Each scene shows the same named points in several views. A view is turned or mirrored, shifted and resized as a whole, has a little noise and may leave points out.
(in the rows, 128 means zero)

Scene 1
View 1
K_18: [143 143 129 110  96  93 121 107 145  95 132 139 119  96  86 105  97 118
 153  82 160 152  83  98 111 132 154 157 159 130 160]
K_330: [120 130 164  93 101  49 121 115 133  36 117  44 137 118  68 118 104  84
 130 130 197 168  91  99  94 160 163 142 200 107 175]
K_636: [ 70 165 132 205  89  92 131  82 171 137 199 149 138 134 122  52  89 176
 157 145 153 209 131  73 124 136 121 102 189 245 120]
K_478: [141 141 109 133 119 173 135  97 169 151 139 171  94 103  95  79  87 113
 123  84 171 176 114 112 141 146 106 133 171 122 157]
K_231: [124 120 163  89 117 143  95 118 152 122 109 137  97 128  83  53  96  53
  92 112 200 209 132 151 128 176  86 121 204  88 184]
K_75: [ 79 151 131 128 114  82 137 147 185 125 142 128 114 109  92  92  97 139
 143 166 167 197 138  88 132 122 112 122 178 179 168]
K_64: [144 147 107  64 107 107 185 156 176  92 118  42  71  65  83 109 107 137
 162 111 169 147 124  43 151 124 136 158 231 100 117]
K_52: [102 152 136  99 105  80 145 155 181  99 124 123 114 100  78 118  88 146
 161 142 155 169 113  96 122 111 131 149 162 140 179]
K_91: [ 97 146 153 124  94  72 117 121 152 102 149 111 121 118  98  71 100 128
 147 135 171 196 125  94 118 139 126 128 203 171 149]
K_773: [116 140 156 122  82  94  64 112 132 154 145 236 115 122 116  15 102 111
 147  82 147 203 121 146 118 134  98 137 173 182 160]
K_470: [100 148 163 120  73 115 111 113 164 103 141 172 128 144  90  64  62 144
 161 104 147 195 106 146 108 125 109 145 161 144 183]
K_239: [118 162  77 173 141  95 154 112 178 157 155 171 124  72  94 143 115 149
 141 133 162 145  98  52 133 115 154 127 126 195 154]
K_702: [133 152 110 163 103 112 121  83 151 136 159 181 124 102 101  88 102 139
 147  87 155 161  92  90 118 132 142 137 150 176 144]
K_257: [ 87 147 158  94 105  83 141 148 183  80 121  85 118 121  71 112  85 124
 140 159 174 188 120 107 120 132 122 136 181 127 188]
K_535: [133 153  94 144 120  80 147 106 154 122 153 115 115  73  97 120 119 132
 146 111 169 146 100  48 128 131 162 135 173 169 130]
K_745: [120 146 104 157 146 122  97 120 165 198 134 247 109  93 103  89 121  97
 109 123 171 181 123 116 137 133 105 117 128 180 182]
K_95: [125 132 129  80 135 124 117 153 165 154 107 159  80  93  89  71 114  79
 109 122 185 189 141 115 147 145  90 127 195 113 171]
K_360: [ 84 156 158 140  71 155 148 100 196  88 152 134 132 161  74  91  35 172
 162 119 146 201 105 144 110 127 104 139 153 133 193]
View 2
K_478: [205 167 122  99 169 109 166  98 132 124 148 118 101 136 146 123 127 118
 134 116 124 130 139 100 144 133 116  81 105 107 108]
K_91: [156 128 115 124 153 106 170 106 163  91 142 108  68 141 138 186  91 119
 156 109 135 141 131  90 131 127  73 118 150 100 120]
K_257: [147  92 149  92 162 100 145  94 140  96 118 101  67 137 122 184  97 112
 156 110 160 118 129 119 101 126  81 106 154 114 119]
K_18: [175 142 126 106 176  93 144  93 172 107 127 107  94 120 140 136  89 122
 133 104 161 107 126 106 132 128  60  92 124 114 125]
K_231: [186 127 142  94 153  88 155  76 114 104 141 128  89 192 151 167 129 121
 106 101  91 136 175 112 100 126 105 112 108 113 113]
K_75: [157 116 126 117 147 114 161 128 141 108 129 101  74 130 127 184 112 116
 177 118 149 145 121  92 140 124 108 114 155 102 111]
K_52: [156 112 139 106 160 102 144 114 148 105 112  98  80 115 117 160  97 108
 168 106 169 115 117 114 124 122  90  93 155 110 115]
K_636: [167 148  74 128 146 147 196 127 176 109 172 108  51 107 148 187 108 130
 184 136 141 185 103  55 184 138  85 102 158  77 127]
K_470: [171 117 100  93 142 116 154  93 155 107 134 118  63 126 135 147 118 121
 137  90 132 150 140 109 122 134  75  52 141  84 139]
K_702: [189 157 104 111 167 112 158 107 169 119 142 111  94 113 150 134 109 132
 141 118 149 134 118  90 160 129  83  86 120 103 128]
K_330: [151 106 162  92 190  83 148  68 166  81 132 104  72 155 144 198  62 125
 128 119 160  97 138 114  90 130  40 143 137 133 120]
K_64: [166 170 160 127 198  86 181  98 140  84 128  93  91 138 106 145  55  75
 180 102 161  74 127 114 107 137  93 128 150 125  58]
K_745: [193 139 111 116 137 104 132 144 142 143 120 115 126 128 156 138 164 141
 131 120 133 161 124  82 182 104 137  94 104 104 138]
K_360: [175 111 113  62 157 142 171  78 137 112 152 115  40 114 127 152 118 117
 160 115 144 148 130 122 114 150  87  44 150  87 130]
View 3
K_239: [ 99 147 159  68 158 131 147  98 151 191 158 141 117 145 130 138 125 148
  97 116 131 141  72 137 170 101 119 134 150 141 124]
K_330: [120 135 141  98 205 115 188 121 132 140 151 160 101 140  91 110 141 109
 145 114  70 111 152 130 172 127 117 109 136 171 154]
K_535: [107 156 153  69 167 126 164  94 152 177 160 139 117 140 101 122 126 142
 113 110 118 134 100 147 162 110 117 121 141 168 146]
K_360: [104 143 150 113 162 118 150 121 132 170 164 221 120 129 110 127 161 141
 117 177  91 100 109 128 148 102 127 130 116 153 106]
K_636: [112 174 179  90 136 115 157 139 167 196 191 161 125 102 107 113 164 152
 120 146 129 131  74 138 159  77 109  92 118 164 110]
K_745: [141 134 150 121 143 140 144 111 165 185 144 170 107 134 131 129  82 138
  95 130 132 143  58 134 187  86 119 139 122 138  98]
K_91: [123 153 152 106 166 114 168 132 159 176 172 170 116 118  99 103 136 134
 132 127 106 117 115 130 171  98 114 109 119 170 136]
K_52: [100 139 140  97 178 113 153 115 145 182 162 179 124 143 117 117 132 140
 122 123 106 108 128 117 173 106 123 142 135 152 141]
K_478: [132 145 141 114 153 141 154  88 152 168 150 188 110 138 102 130  93 142
  97 154 113 124  91 151 148 107 128 130 117 171 119]
K_773: [151 149 147 137 138 121 162 128 163 177 152 201 115 115  88  97 113 134
 115 124 117 130  67 144 190  74 114 148  81 164 112]
K_95: [146 131 129 137 167 135 155 105 167 174 154 180 110 138 109 110  65 132
 115 136 116 117 122 128 170 103 126 128 123 169 136]
K_231: [160 132 133 150 171 137 170 114 159 149 147 191  98 129  91 108  76 118
 122 148  95 115 126 137 164 109 123 112 110 179 127]
K_64: [ 99 154 128  81 185 122 163  76 157 178 171 160 130 150  92 106 102 150
 123 121 111 102 162 134 140 126 131 127 145 193 182]
K_75: [113 147 152 108 165 118 151 130 165 191 173 167 120 128 124 113 123 143
 126 134 119 114 117 115 171  95 118 115 137 153 131]
K_257: [111 133 141 110 188 116 161 126 146 170 165 178 115 137 117 113 130 129
 135 136  94 102 146 112 169 111 121 121 137 156 142]
View 4
K_75: [131 114 104 154 123 157 104 120 123 177 137 134 142 152 107 150 117 157
 122 108 111 152 137  81 126 172 112 145 120 124  90]
K_231: [168 132  99 153 115 148  92 109 131 161 106 244  96 143 106 164 158 146
 163 129 100 124 136 139 120 205 132 112 123 126  90]
K_257: [151 119 113 143 128 175 112 116 122 169 143 149 115 144 117 173 110 177
 119 135 112 133 140 115 154 184 103 122 100 144 100]
K_773: [136 139 118 152  59 157 123 105 131 155 110 208 104 144  80 133 168 106
 120  67  93 152 164  69 134 174 139 129 170  95  77]
K_18: [141 106 124 137 110 195 121 114 108 142  96 160  87 118 118 126 136 151
 108 120  95 128 133  98 165 164  98 100 143 111 109]
K_470: [143 143 102 135  73 182 124 125 132 159 121 182  97 131  90 162 129 158
 118  94 110 133 169  77 161 168 121 112 129  97  82]
K_478: [150 117  77 148 106 159  84 126 121 157  69 191 101 118 101 119 147 146
 153 118 106 128 127  88 123 168 112 113 144  80  98]
K_91: [125 105 127 145 122 170 127 102 125 177 128 175 127 150 110 153 132 156
 107 108 111 154 138  83 138 171 100 124 127 128  74]
K_702: [118 109 110 142 103 181 112 118 116 148  85 163 113 111 106 117 139 145
 120 102  94 137 133  67 142 150 113 115 151  82  95]
K_330: [139  98 156 136 153 199 135  91 111 155 130 187  98 132 141 169 125 177
 101 153  95 125 121 144 166 185  91  92 104 162  98]
K_239: [104  95 106 151 129 171  93 131 100 142  92  89 140 106 119 100 117 147
 117 104  84 140 114  63 127 145 116 140 151  84 116]
K_535: [118  77 125 145 143 179 114 111 101 156  88 130 124 121 128 105 128 151
 105 121 101 144 106  76 138 152  82 119 146 109 103]
K_745: [126 134  95 166  93 139  77 127 117 137  97 150 130 119  97 113 149 111
 151  82  68 136 135  82 102 169 165 150 169  79 109]
K_95: [173 121  89 163 117 135  80 112 120 162 106 187 103 155 108 133 153 129
 154 124 105 138 130 121 116 198 119 135 141 128 110]
K_52: [150 117 106 142 113 176 111 125 113 158 130 116 107 140 115 145 111 163
 108 122 113 137 140  93 161 170  99 128 121 129 113]

In a view up to two points have been moved. Name them for each view, in the order of its rows, or write none.
view 1: K_702
view 2: K_257
view 3: K_231
view 4: none
